A landscape with many valleys, sampled at points; each row gives a point and its height.
A ball rolls from a point to the lowest of its 2 nearest points, and stops where none of them is lower. Distance is the straight distance between rows; heights are no part of it.
Z233 h=5.20: [151 139 207 127 178 119 148 159  95 114 171 136 112 111 175 103 163 171
 153 151  94 154 127 162 156 100 226 120  97 136  48 143 106 119 128 108
 155 143 202 133 174  74 131]
Z649 h=3.07: [123 151 171 129 159 118 159 127 140 110 155 120 136  96  72 164 167 144
 136 138 109 173 138 176 131 104 164 153  82 124 107 159 126 104 110  98
 141 184 131 111  92 185 110]
Z61 h=4.51: [117 103 120 120 162 189 187  70 143  90 121 112 112  97  87 178 135 108
 131  68 120 145  86 183 156 143 147 137 132  54 138 107 132 113 144 110
 141 159 115  96  95 185  79]
Z878 h=2.59: [159  94 151 134 188 141 156 182 135 110 102 125 101 135 128 106 170 123
 134 108 135 141 130 173 136 151 138  88  99 106 119 130 104 111  92 155
 139 127 198 120 151  97 111]
Z80 h=4.66: [122 116 110 138 134  80  99 169 127 170 147 123 137 106 144 133 161 109
 140 165 111  95 160 117 102 139  93 103 155 141 147 144 145 106 135 163
 136 108 121 116 147  83 137]
Z379 h=5.66: [134 137 140 127 143 172 179 131 158 122  99 111 148  91 101 129  97 171
  90  76 118 145  96 138 121  89 152 196  83  98 104 152 122 126 116  99
 123 124 164  85  91 180 142]
Z715 h=4.01: [117 162 116 143  92 141 153  95 112 107 164 104  98  78  58 192 157  80
 171 108 100 118 154 105 182 150 170  92 112 121 112 119 123 154 104  80
 138 143 123 128 139 165  95]
Z389 h=5.65: [150  82 108  72 188 143 152 126 138 139  62 134 113 114 156 148 122 186
  78  98 110 137 104 112 126  68 141 169 126  51 127 117 142 122 136 127
 181 111 152  88  94 159  95]
Z677 h=4.90: [122 145  99 151 151  71  90 179 125 151 170 119 156 133 136 121 165 133
 146 202 109  97 172 102  82 146 118 103 183 134 133 159 135  63 160 151
 123 124 114 110 148  56 143]
Z277 h=5.41: [158 118 143 102 176 159 184 134 148 121  79 138 112 103 140 121 101 182
  90  68 115 159  81 140 131  68 178 178  88  81  80 138 112 126 123 106
 172 110 192  77 117 161 127]
Z215 h=1.90: [115 154 118  86 111  98 115 155 129 206  96 177 107  88 154 153 148 121
 112  97 126 119 113 101 106  62 161 153 104 127 151 145  87 133 121 130
 207 107  85  77 133 135 142]
Z600 h=5.04: [143 121 120 141  71 102  69 126 131 107 117 119 130 175 161  61  93  74
 141 149 166 159 172  67 135 199  76 120 106 170 115 103 112 127 165 144
  88 154 118 152 153  64 199]
Z442 h=3.91: [108 105 128 165 114 131 116 177 121 116 102 126 119 188 125  77 120 103
 123 112 170 127 134 107 118 187  95 124 135 143 164 111  92 149 100 170
  96  99 146 128 144 103 167]
Z18 h=5.42: [132  66 111  99 195 153 149  93 139 111  51 115 115 117 143 146 110 162
  95 115 107 123 115 105 136 106 117 171 153  35 162  85 151 123 148 127
 172  96 150 102  89 172 108]
Z405 h=6.47: [ 54  89  85 133 165 152 124 124 157 123 120 140 149 184 109 119 133 156
  93 138 103 140  99 164 122 116 106 141 181  57 155 127 142 117  97 188
 114  88 127 116  63 141 105]
Z611 h=1.38: [ 88  67 151 120 152 157 120  85 113 101  83 147  94 159 132 126 109 115
 120 101 140  88 132 137 114 138 102 126 180  98 219  72 141 125 136 155
 154 108 128 134 115 156 105]
Z702 h=4.53: [128 167 142 175 116 115 129 136 136 103 162  66 146  82  86 126 125 116
 143 147  81 117 187  81 155 145 117 121 119 134 119 156 131 118  99  98
 116 142 132 121 136 129 150]
Z983 h=2.75: [134 163 145 156 112 128 136 113 142 106 158 116  92  94  84 165 127  54
 158 139 125 129 196  89 180 154 175 104  86 143  98 119 120 156 110  94
 166 150 127 137 140 128 105]
Z916 h=5.11: [136 153 125 154 164  77  96 162 128 118 169 127 152 149 121 137 170 146
 122 225 119  97 192 115  78 138 145  98 174 156 117 154 147  55 170 132
 131 173 101 128 136  78  99]
Z250 h=4.08: [166 169 159 103 177  67 109 158  86 165 185 141 119 104 201 145 190 198
 141 149 100 103 128 121  80  71 208 111 149 119  93 180 105  98 164 105
 157 138 109 124 172  71 142]
Z650 h=5.17: [170  91 142  85 197 149 186 131 143 113  88 143  90 120 165 122 132 160
 107  76 110 162  83 166 145  80 169 139 104  73  96 113 128 125 130 126
 179 118 205  93 141 133  98]
Z457 h=6.75: [ 96 207 109 150 108 153 135  95 131 130 120 132 139  74  68 170 149 116
 114  88 129 137  91  96 141  91 194 149  83 135 125 137  77 156 104  84
 132 116  92  84 108 200 136]
Z861 h=6.27: [113 109 136 143 127 114 156 110 130 120 159 132 106  80  74 179 194  98
 184 119  78 135 151 135 170 170 129  62 142  83 147 156 128  96 107 128
 130 172 123 128 120 161  64]
Z503 h=4.09: [153 157 194  79 198  48 117 157  95 143 145 157 130 130 175 143 211 218
 130 149  84 141 106 142  95  72 181 134 135  87  91 187 118  83 124 101
 159 168 133 120 148 131 136]
Z269 h=5.82: [ 86  94 120 134 100 132 122 115 138 137 107 123 132 152 137  89  93 112
 110 112 133 105 122 128 117 137  81 140 151 131 186 104 135 142 125 166
 105 102 129 141 143 133 147]
Z283 h=6.65: [110 117 117 113 114 125 169  79 119 120 164 143 111  71  63 202 189 127
 187 104  66 145 105 153 162 147 141  81 155  76 133 159 131  98 125 118
 116 179 103 113 102 204  60]
Z671 h=4.65: [104 140 135 136  85 142 134 104 139 140 141 128 133 121 108 160 101 106
 124 131 144 120 121 130 145 111 121 142 108 172 133 118 146 162 127 110
 144 127  93 138 103 167 106]
Z48 h=6.83: [140 101  87 105 105  89  70 140 125 158 136 154 146 144 175  79 112  99
 130 166 164 135 137 147  69 144 107 141 150 189 130 101 145 124 178 147
  81 132  89 169 145  72 171]
Z651 h=6.34: [213 121 119  79 151  97 126 143 104 185 147 150 116  90 206  89 135 189
  91 103 111 113  82 140 122  98 154 128 143 111 122 127 120 141 135 147
 115  75 158 124 165  79 151]
Z974 h=6.52: [187 126 111  72 108 125 141 148 113 197 103 146 127  87 186  77 110 182
  95  93 110 133  82 107 114  78 130 176 118 105 133 137 112 131 131 127
 142 104 151 104 159 101 156]
Z840 h=5.07: [117  83 122 104 186 185 165  80 149  99  88 111 113 105 115 166 118 141
 104  89 121 132 101 154 144 117 133 168 136  44 143 101 144 120 144 113
 171 130 132  89  84 181  91]
Z295 h=5.96: [123 156 138 154  95 178 178 109 156 124 115  95 144  84  91 132  84 146
 103  75 121 135 101 102 140 123 139 191  86 119 119 143 128 148 129  90
  89 112 155 103 120 170 165]
Z495 h=3.10: [143  99 164 131 157 156 179 152 150 122 106 133  78 113 119 137 143 105
 140  97 136 141 141 168 149 138 159 116  76 119 116 121 115 130 116 128
 160 144 188 124 156 121 105]
Z868 h=4.24: [139  98 142 125 134 102 126 162 130 161 129 140  96 103 134 150 167  90
 138 134 127  98 171 137 124 142 123 102 118 145 141 123 136 128 125 141
 165 128 141 127 157  97 101]
Z767 h=3.20: [137 203 150 151 127 154 150  92 123  65 177 100 152 112  45 176 151 136
 145 146 121 165 131 148 159 129 156 133  92 141  86 137 143 139 115  74
  93 168 121 145  81 192 118]
Z341 h=3.79: [158 147 147 133 145  90 132 175 118 156 148 114 150  93 143 123 146 152
 132 166 109 115 158 128 108  98 136 138 119 146 114 174 124 102 131 119
 145 140 144 116 151  87 141]
Z51 h=6.33: [115  93  78  97 178 135 124 177 135 144 114 154 144 182 138  99 135 158
  92 135 129 134 104 164 109 119 121 145 171  73 155 119 138 112 103 194
 110  67 158 116  92 110 122]
Z350 h=4.37: [162 127 163  65 222  53 122 146 113 132 145 150 129 130 156 135 207 198
 132 133  87 173  96 183 111  88 153 115 136  71  96 165 139  79 116 146
 140 160 173 111 130 130  99]
Z926 h=5.80: [ 61 112  97 160  99 111 105  99 139 148 156 135 150 139 120 146 147 119
 151 155  88 108 119 129 130 131  77  86 182 141 151 148 155 135 101 153
 117 110  93 135 115 139 103]
Z704 h=6.16: [190 104  99  79 156 113 139 157 117 160  98 148 115 128 178  72 118 173
  86 109 115 113  88 129 120 113 127 132 156  96 157 103 131 127 126 167
 113  62 184 116 161  98 143]
Z524 h=7.03: [ 97 143  89 107  91 162 170  66 100 122 153 141 113  90  61 220 164 119
 181 115 104 135  87 155 158 126 166 101 151 109 123 134 128 130 118  91
 123 160  86 119 105 206  57]
Z247 h=6.76: [ 74 115 100 133  91 134 125 103 144 171 131 111 163 104 136 112 109 149
 110 119  90 123 100 112 120  92  88 159 144 105 162 156 152 139 107 140
 113 124  95 122 107 151 132]
Z891 h=5.97: [ 81  93 130 147 143 185 148  81 148  93  96 105 140 156 114 129  83 136
 105  99 134 106  97 151 143 141 105 147 154  99 162 101 139 142 116 133
 109 107 130 140 106 167 129]
Z197 h=4.14: [142 165 164 166 143  95 131 155 133 111 159  92 150 101 101 126 135 139
 132 188  93 123 195 102 127 123 142 132 119 143 113 164 130  92 120  97
 141 170 133 124 139 116 132]
Z439 h=3.83: [153 111 154 116 113 119 134 157 133 158 114 139 105 114 137 126 111 109
 120 122 144 105 152 139 121 128 119 134 103 176 132 111 128 145 138 135
 151 116 152 133 159 105 136]
Z35 h=5.14: [136 103 160 158 172 196 187 123 157  73  87 100  92 133  97 142 136 106
 136  61 158 150 113 166 146 189 131 107  94  86 141 106 108 127 115 128
 127 151 161 112 132 140 114]
Z337 h=7.33: [118 137  99 148  87 101 114 139 136 161 163  94 170 102 148  96 117 116
 140 180 122 140 138  97 114 125  79 146 121 147 138 154 135 104 146 123
 113 149  99 133 147  79 164]
Z480 h=4.99: [128 150 143 184 132 136 129 132 131  76 148  72 129 109  81 140 141  90
 150 118 103 118 194  90 171 191 127  85 120 123 121 135 118 130  65 112
 113 143 146 132 134 121 129]
Z371 h=7.38: [122 136 137 161  61 125  80 102 124  87 112 101 120 186 136  97  83  80
 150 111 152 132 163  65 161 189  81  79 116 166 117 102 120 170 137 139
  91 136 106 164 141 136 169]
Z847 h=4.67: [137 122 126 159  91 109  97 155 136 120 125  88 132 142 134  81  98  80
 142 139 140 127 180  69 145 196  83 112 118 156 127 117 102 126 121 149
 106 127 132 130 165  66 187]
Z325 h=4.38: [162 150 155 102 212  50 102 154  95 150 181 139 118 129 172 139 211 197
 148 172  91  98 139 133  84 106 188  87 165  99 107 175 130  73 159 130
 141 141 148 126 179  84 121]
Z309 h=6.32: [ 94 147 142 131  68 150 146  74 118 113 113 112  88 108  98 158  73 103
 137  78 130  89 106  98 149 125 135 143 134 137 169  82 132 166 149  90
 142 102 116 111 152 190 144]
Z782 h=4.74: [179 139 145 141 182  87 116 186 103 124 154 108 126 124 157  86 166 149
 142 168  98  99 166 125 117 141 170  90 153 115  97 152  94  93 118 136
 127 105 184 123 185  37 147]
Z322 h=5.51: [141 111 159 159 145 174 186 136 160  92  74  97  90 114 109 125 110 121
 116  69 130 113 125 127 147 166 125 133  94 107 139 118 123 137 114 122
 124 102 195 108 149 144 147]
Z32 h=7.07: [110 141 138 140  39 128 110  90 118 102 125  92  94 141 118 132  69  79
 159  92 129 105 149  81 160 156  91  92 120 167 139  81 130 165 144 117
 120 120 110 147 156 162 156]
Z274 h=5.54: [ 80 137 122 172 136  96  99 124 135 129 178 142 165 135 110 152 175 135
 155 198  90 122 149 127 117 141  92  90 182 146 142 170 155  91 115 141
 120 137  98 122 103 131  94]
Z351 h=5.15: [ 94 118 131 159  97 161 131  91 132 100 121 108 127 158 113 150 107 107
 133 109 142 107 118 141 153 157  99 101 135 152 145 105 143 159 108 125
 105 122 112 157 120 167 110]
Z92 h=2.58: [156 155 133 153  94 111  91 119 137  87 148 103 128 133 126 132  97  55
 143 167 139 111 195  58 167 163 110  91 122 167  84 122 149 144 141 102
 155 146  89 146 124  95 133]
Z338 h=5.83: [143  83  93  72 165 161 129 140 125 161  73 134 149 121 162  99  97 214
  65 117 114 135 103 109 123  66 121 185 142  61 137 119 136 123 140 145
 137 102 144 117 105 137 123]
Z745 h=4.89: [177 106 151  93 202 111 155 154 119 120 129 142 105 120 179 109 175 169
 115 103  99 153  89 185 144  92 167 103 110  89  94 132 124 117 108 149
 140 115 211 113 149 100 104]
Z825 h=6.18: [113  89 105 114 154 160 125 158 135 136 108 152 157 190 135  70  94 150
  91 127 168 137 106 171 109 136 114 162 152 123 152 109 118 126 109 179
  88  88 153 145 120 105 149]
Z660 h=3.22: [171 160 131  88 115  90 127 168 103 204 126 157 103  75 198 114 145 153
 128 105 103 127  96 106 112  61 176 143 112 127 105 156  80 137 137 115
 178 102 125  95 169  80 173]
Z410 h=3.02: [127 110 125 142 177 117 131 188 130 121 127 133 139 148 115 119 180 124
 130 141 137 129 136 169 122 152 117 106 134 114 146 144 121  97  87 165
 122 109 168 112 115 106 112]
Z265 h=7.50: [130 172 103 169 100 101 108 135 139 110 179  89 179 134 139  93 109 127
 124 227 126 136 163  72 113 121 100 132 136 151 115 161 143  81 172 108
 113 182  77 147 131  82 143]
Z823 h=7.66: [191 130 101 103 134 103 105 157 108 183 166 136 171 106 183  96 127 166
 129 162 154 122 118 155  87 111 139 148 147 166 110 147 120 112 162 122
 101 120 112 145 159  58 158]
Z33 h=3.80: [170 149 154  82 176  86 117 165  99 164 144 150 170 109 169 130 164 219
 108 135 107 136 107 158  97  59 154 158 132 112 105 190 116  97 113 121
 136 142 133 117 114 115 133]
Z791 h=7.11: [114 164 108 142  54 114 111 118 134 164 165 118 164 105 146 124 104 106
 142 176 132 157 120  83 122  91  93 153 105 160 126 150 131 129 150  94
 140 160  49 138 115 114 164]
Z972 h=2.17: [111 184 122 126  53 146 108  65 125 110 137 138 122 161 112 143  74  93
 143 141 167 131 102 113 157 109 124 124 109 171  86 118 158 193 158 101
 120 113  76 176 105 198 123]
Z738 h=5.37: [112 117 133 138  54 105  72  95 124 103 113 142 115 190 164  57  78  83
 133 110 167 164 152 102 105 156  76 119 114 178 149  91 118 136 177 158
  69 153 121 164 143 105 178]
Z126 h=2.61: [138 138 132  96  90  86 127 165 121 198 121 145  87  68 153 131 122 108
 134 120 117 112 128  97 106  87 142 140  98 148 134 124 102 140 146 126
 198 110 114  92 169 100 172]
Z936 h=2.62: [157 122 178 141 112 154 121 137 148 105  89 151 116 179 127 128  97 105
 115 119 201 138 154 136 128 168 110 124  85 193 110  99 136 157 144 137
 112 131 143 165 117 124 126]
Z459 h=5.32: [114 135 153 151 172  81 106 141 131 126 173 149 149 133 100 157 199 147
 147 210 102 124 175 137 109 146 124  98 165 137 140 170 148  59 133 131
 137 178 114 120 120 127  83]
Z578 h=4.97: [169 145 184 138 177 102 131 162  97 114 166 110 117 113 176  93 155 167
 144 167  80 110 164 129 130 116 212 105 132 130  66 148 103 103 130 112
 151 140 189 136 193  47 143]
Z185 h=2.33: [137 200 175 156 146 121 146 116 133  89 173 122 136 107  60 159 153 132
 139 183 122 168 165 126 144 111 181 145  82 146  95 152 126 117 122  72
 142 185 106 133  97 180 118]
Z752 h=1.87: [167 160 174 135  77 131  99 125 156 105 109 156 125 170 139 105  80  89
 123 147 200 150 166  97 151 157 105 141  81 186  71 127 156 168 191 123
 110 123 117 174 109 122 146]
Z358 h=5.49: [131 153 137 174 128 176 158 111 122  61 138  74 112 108  64 169 151  99
 153  80 113 129 157 120 175 197 142  84 101 109 111 118 117 143  81  99
  92 150 154 139 128 147 121]
Z445 h=2.13: [110  68 119 117 192 157 145 112 135 100  66 140  98 164 130 127 140 120
 115 107 136 116 108 140 125 157 105 125 173  54 206  79 136 115 120 168
 161  96 149 110 103 147 101]
Z886 h=1.40: [146 182 139 155 107 106 119 117 146 103 169  98 114  95 103 146  93  60
 145 170 115 119 206  48 160 135 163 109 108 154  88 129 130 134 124  90
 185 156 103 118 138  93 134]
Z348 h=5.88: [110  90 125 161 126 144 140 122 125 109 137 127 108 127  89 165 180  84
 171 119 130 129 139 138 165 197 111  51 140 111 157 128 117 120  90 143
 127 157 109 141 120 142  66]
Z969 h=3.29: [152 116 104  67 188  96  86 153 106 200 159 171 156 114 176 156 161 191
 115 147 132 114 119 166  77  92 141 132 167 131 123 168 154 103 131 160
 128 116 108 126 115 100 110]
Z555 h=3.06: [159  91 172 119 152 167 137 148 137 115  85 158 111 171 130 122 104 129
 107  99 194 129 132 176 112 155 122 121 107 173 136  86 121 135 127 150
 126 124 165 145 139 115 120]
Z811 h=1.89: [101 117 135 112  62 126  97  82 133 150 127 158 129 157 144 104  60 106
 109 127 154 131 125 131 103  96 100 158 123 184 149  89 149 161 171 140
 120 146  84 172 113 141 133]
Z658 h=6.64: [143 112 112 140 120  94  74 153 132 119 124 145 144 161 157 107 133  79
 127 182 167 117 168 118 102 157  98 110 145 201 113 111 151 140 170 138
 103 137  84 170 119  75 140]
Z864 h=3.42: [129 123 144 135 157 109 140 157 137 140 135 117 144 102 118 139 162 143
 126 140 108 122 142 157 125 115 117 133 113 125 136 163 142 109 104 137
 136 133 158 113 112 134 108]
Z450 h=6.00: [157  95 112 109 170 120 160 160 141 131  73 128 109 129 150 106 137 142
  98 104 112 109 109 130 126 124 115 128 135  88 165 112 138 123 115 163
 144  79 197 103 143 126 120]
Z100 h=2.46: [108 131 123  92 115 112 110 147 125 207 130 169 134  97 148 172 146 142
 114 123 120 117 123 120 100  72 127 159 127 137 147 159 132 127 125 136
 181 130  73  98 100 137 118]
Z643 h=4.22: [146 120 117 146 135 129 124 199 122 132 118 129 152 175 135  65 123 125
 124 139 170 137 129 138 121 172 112 141 129 149 130 134  88 122 106 159
  76  89 169 130 146  72 167]
Z7 h=4.64: [132 142 162 157 132 197 176 100 158  75 116 103 110 134  83 177 111 112
 129  79 162 142 116 162 160 172 139 124  84 124 121 103 129 148 124 104
 107 138 149 131 115 161 118]
Z458 h=6.92: [161 133 112  85  62 123 105 122 119 188 141 150 138 116 175  77  87 135
 135 149 171 168 111 127  87 120 104 189  95 179 122 107 128 123 173 111
 119 155 109 145 162  73 181]
Z805 h=4.62: [158 114 120  90 210  76 139 166 131 129 119 141 116 135 142 129 200 155
 131 125  94 158 111 171 119 116 137  98 132  64 128 148 136  84 104 171
 135 123 199 102 124 121  84]
Z995 h=5.03: [117 180  97 131  70 167 140  79 103  99 141 107 107 126  75 193 119  90
 171 118 132 113 124 115 172 144 146  98 120 152  95 107 144 177 119  80
 113 122 109 153 131 188 107]
Z762 h=5.95: [179 108  98  48 171 117 118 153 111 177 101 156 138 113 187 124 130 223
  69 100 105 132  87 116 115  57 142 152 139  71 121 137 130 126 121 150
 136 102 144 111 112 119 114]
Z232 h=7.51: [173 139  89 126 107 106 107 150 125 151 161 109 165 121 172  79 113 132
 137 198 159 142 140 111  93 139 111 154 123 169 105 142 124  93 184 108
 104 155 108 146 167  37 170]
Z557 h=6.42: [117 116 119 152 106  96  93 132 134 134 153 145 143 132 136 153 151  83
 140 180 135 109 165 120 123 140  92  95 147 188 127 124 163 132 144 129
 138 140  76 152 111 105  98]
Z150 h=5.81: [ 76  88 103 142  99  99  70 108 128 129 122 177 124 211 142  72 100  88
 104 128 154 137 134 146  76 134 101 124 175 160 166  93 120 152 140 177
  76 128  89 176 121 110 148]
Z36 h=3.73: [122 121 145 129 152 147 177 107 147  97 148 110 121  93  73 168 168 116
 142  95 106 163 121 190 151 137 142 122 103  90 128 139 129 101 117 123
 127 181 134 109  96 177  80]
Z471 h=5.50: [ 82  86 101 149 137 167 148 100 126  94 132 135 118 157  88 161 174 105
 175 108 128 145  84 170 150 196 107  54 174  81 165 125 113 110  90 159
 113 148  97 123  98 160  60]
Z142 h=6.90: [129 164 101 104  61 125 105 136 127 205 138 154 165 106 171 117 113 124
 131 152 151 165 108 107  96  79 119 187  94 154 139 144  99 112 145 102
 157 160  48 123 117  96 176]
Z220 h=2.90: [118 110 107  91 135  99  87 139 121 212 148 178 147 108 164 175 155 144
 123 154 127 110 135 141  70  94 117 139 157 160 140 155 162 118 142 156
 155 133  71 126 109 107 112]
Z865 h=6.91: [100 126 102 112 105 150 131 127 140 176 104 123 168  93 146 112 118 173
  90  96  88 134 102  94 114  70 111 194 123  74 147 169 131 120 106 123
 126 133  99 101  83 165 134]
Z799 h=3.41: [137 144 121 145  81 112  59 106 126  67 129 124 132 176 148  98 103  58
 151 162 153 121 171  60 171 162  82  73 140 167  71 126 162 162 168 109
 131 145  65 176 109 116 148]
Z538 h=4.60: [ 73 122  92 175  95 146 106  83 101  80  98 116 111 234 113 133 115 103
 165 118 151 123 102 126 133 171 109  50 171 143 116 120 107 185  83 134
  88 128  94 176 131 177 120]
Z551 h=3.40: [129 170 114 141  72 140  92  84 115  82 143 126 125 165 123 135 109  73
 170 163 153 119 150  94 175 137 103  84 129 168  56 139 170 180 148  90
 127 126  71 185 106 170 114]
Z212 h=3.46: [153  91 137  92 152 145 138 152 130 158 115 156 131 135 142 126 111 146
  99 118 157 111 125 178 111 109 126 144 120 157 135 112 138 132 128 148
 141 111 152 135 135 113 116]
Z957 h=7.63: [168 163 100 151 120 106  97 154 144  90 154  89 159 152 148  82  97 101
 114 209 145 120 187  61 114 159 121 122 140 155  87 140 132  79 178 120
 114 175 102 142 140  35 150]
Z253 h=6.60: [ 72 111 103 140 141 134 130 124 150 139 134 117 178 131 113 118 128 155
 104 138 103 126 107 154 124 111  94 145 153 108 150 156 149 122  96 163
 103 113 128 124  84 149 112]
Z684 h=3.66: [133 133 164 119 146 150 172 142 153 147 109 159  96 110 112 143 113 129
 122 109 155 157 116 166 143  99 194 152  62 154  91 124 105 146 130 113
 171 122 184 109 147 133 117]
Z850 h=4.04: [ 76 126 101 190  93 137 108 125 111  85 125  94 128 196 109 118 124  97
 159 115 142 121 129  95 156 195  98  69 153 137 134 122 102 172  74 142
  90 110 109 149 135 147 141]
Z202 h=3.68: [145 172 160 113 145  81 124 173  94 169 149 143 110  89 184 128 165 158
 147 147  96 124 136 109 113  61 212 132 109 133  82 172  84 119 138 100
 187 130 134 102 176  77 152]
Z893 h=6.04: [ 94  87  90 115 128 141 137 116 144 148  86 120 139 141 142  71  93 147
  92 119 108 117 102 107 121 113  91 174 162  70 190 111 142 130 129 165
 114  88 147 124 130 138 143]
Z991 h=6.28: [ 92 129 112 154 131 182 163  88 135  81 126  85 147 112  89 161 124 138
 121  86 108 114  88 155 149 141 119 132 138  98 133 122 149 137 102 108
  92 123 136 118 102 186 114]
Z858 h=2.18: [ 96  83 159 101 137 166 133  75 117 120  88 143  98 126 126 142  77 134
 112 102 134  92 130 129 125 102 125 175 161 101 196  73 142 136 156 124
 175 111 123 124 112 172 115]
Z508 h=5.68: [ 86  77 104 131 163 168 140  77 142 108  71 103 138 128 131 116  87 159
  91 116  98 110  99 107 138 114 104 172 172  40 168 100 149 136 134 132
 130  91 131 121  92 177 130]
Z246 h=6.35: [116 195 128 160  85 161 161 102 133 112 141  97 128  80  62 168 113 119
 125  87 118 127 114  88 156 121 166 156  82 140 103 128 115 171 123  80
 101 111 132 106 124 174 155]
Z590 h=5.79: [147 103 138 125 141 140 181 133 147 122  64 114  86 100 134 112 105 127
 107  80 108  98 116 105 133 122 119 153 116  95 162 110 136 138 130 126
 156  88 190  99 152 153 141]
Z467 h=4.23: [152 117 142 123  78 104 119 154 134 155 123 109  99 100 138  99  91  93
 134 126 126 112 166  95 129 150  94 130 101 171 129 104 114 130 151 139
 141 120 145 126 176  81 180]
Z152 h=4.00: [137 189 149 153 116 186 161  90 148  74 150 109 130 132  64 186 117 111
 136 113 162 159 118 152 171 147 152 128  73 140  85 118 143 158 127  93
  91 137 133 148  89 175 110]
Z187 h=0.74: [130 162 142 127  54 117  98  97 141 127 137 151 129 147 133 115  74  81
 130 151 171 142 132 102 142 118  99 144  93 191 102 111 153 175 183 118
 128 129  80 167 107 147 142]
Z688 h=2.81: [103  94 134 160 157 164 156 127 132  80  70 109  97 159 117 119 129 110
 124  81 144 102 103 116 137 185 100 114 149  80 199  94 119 137 100 147
 131  93 155 108 129 156 132]
Z41 h=6.12: [ 90 124 103 150  66 105  96  88 127 131 155 128 139 140 132 152 124  95
 167 168 108 112 134 109 137 122  80  77 161 179 115 128 161 152 129 118
 131 129  60 162 118 141 110]
Z976 h=5.98: [115 169 116 162 118 186 166  94 108  54 142  73 141 116  61 180 141 130
 142  78 104 120 110 143 160 163 133 108 118 112 102 117 138 146 100  88
  61 135 154 134 118 175 130]
Z913 h=6.72: [112 159 170 134  44 139 133  81 135 111 110 123  82 135 111 126  39  99
 136  82 157 124 137  86 144 140 121 147 106 166 159  78 118 152 178 114
 123 110 131 125 156 165 163]
Z866 h=4.49: [171 129 110 141 157  97 114 216 104 137 143 128 136 155 145  74 157 130
 139 153 140 115 140 132 113 164 141 113 155 123 121 143  87 106 108 153
  93  72 168 119 160  47 163]
Z662 h=7.13: [ 95 187  95 129 111 151 155  73 101 116 144 141 120  70  44 202 176 111
 146  95 118 142  82 124 152 109 204 123 107 114 118 126  93 147 112  78
 130 143 100  95 114 207  97]
Z208 h=3.56: [137 118 137  62 192 105 106 147 113 173 144 168 156 119 145 168 170 202
 109 140 119 148 121 179  91  73 136 150 140 112 111 179 143  87 109 150
 148 155 116 112  83 127  87]
Z966 h=2.63: [ 98 100 149  93  99 152 122  98 121 157 104 154 115 131 133 117  59 138
  95 109 145 108 130 129 104  85 119 182 140 146 181  84 137 144 162 140
 155 123 109 135 123 149 131]
Z521 h=7.78: [162 125 110 112 172 112 113 173 115 151 159 143 193 145 153  92 135 174
 113 173 154 133 118 187  98 115 136 148 150 154 114 156 122 100 123 147
  83 108 147 143 126  79 137]
Z636 h=7.87: [167 133 155 110 203  97 127 172 118 121 155 131 179 141 130 109 161 190
 117 167 128 149 120 207 107 104 142 132 129 136 101 162 122  81 112 138
 114 133 171 124 121 103 123]
Z299 h=6.71: [148 134 106  76  70 141 121 138 120 212 122 149 145  96 173  84  99 157
 115 115 141 152  95 118  97  90 114 200 101 135 141 133 109 121 137 114
 142 140 103 117 148  95 173]
Z221 h=5.53: [ 84 100 125 154  86 119  92  97 127 114 118 137 129 184 135 111 101  89
 127 123 143 112 130 130 122 146  81  95 154 173 155  98 134 160 126 154
 103 124  92 170 126 141 127]
Z172 h=5.09: [ 63  93 105 171 121 165 127  95 113  81 114 130 115 206 102 150 145 107
 160 113 154 128  85 153 137 188 107  63 172 115 155 106 108 154  76 145
 111 132  95 145 110 165  87]
Z572 h=4.17: [125 146 153 142 122 149 160 129 154 132 133 126 122 104  92 161 116 117
 120 119 148 135 130 147 146 114 152 153  75 159 117 132 128 149 120 105
 145 132 143 118 110 155 115]
Z423 h=5.73: [ 94 162 105 125  86 178 158  62 103 106 123 120 100 115  76 202 105 104
 148  94 139 100  84 131 159 131 165 129 136 132 134  88 135 171 130  76
 131 119 109 127 135 204 106]
Z522 h=7.00: [141 113 104  95  77 118  85 106 129 159 129 157 140 155 177  51  81 120
 122 145 176 167 129 148  79 141  95 174 116 180 131  93 139 124 173 141
  75 149 125 171 159  78 173]
Z251 h=3.44: [ 92 107 126 180 120 138 123 158 119  95 107 105 100 164 104 118 147  92
 140  97 146 106 136  96 144 206  94  83 140 113 173 109 101 153  77 157
 122 103 136 115 138 132 130]
Z871 h=6.02: [100  89  87 122 131 123  89 148 133 153 127 173 155 202 149  71 106 114
 101 149 171 143 127 173  79 140 117 157 164 151 145 110 123 138 125 176
  68 105 112 172 122  91 155]

Call two points neighbours if one is among the 2 nearest of the other. Go from one point of each pair to the other, from neighbour to neighbour, staying as low as possible. Name the highest point that can't be avoided.
Z187 / Z878: Z522
Z886 / Z187: Z799
Z187 / Z611: Z966

For each start below, name every point that the ball comes to, in order.
Z974: Z651 > Z704 > Z450 > Z590 > Z322 > Z35 > Z7 > Z152 > Z767 > Z185
Z976: Z358 > Z480 > Z702 > Z197 > Z341 > Z864 > Z410 > Z878
Z457: Z246 > Z295 > Z379 > Z277 > Z650 > Z745 > Z805 > Z350 > Z503 > Z33 > Z208 > Z969 > Z220 > Z100 > Z215
Z32: Z913 > Z309 > Z423 > Z995 > Z715 > Z983 > Z886
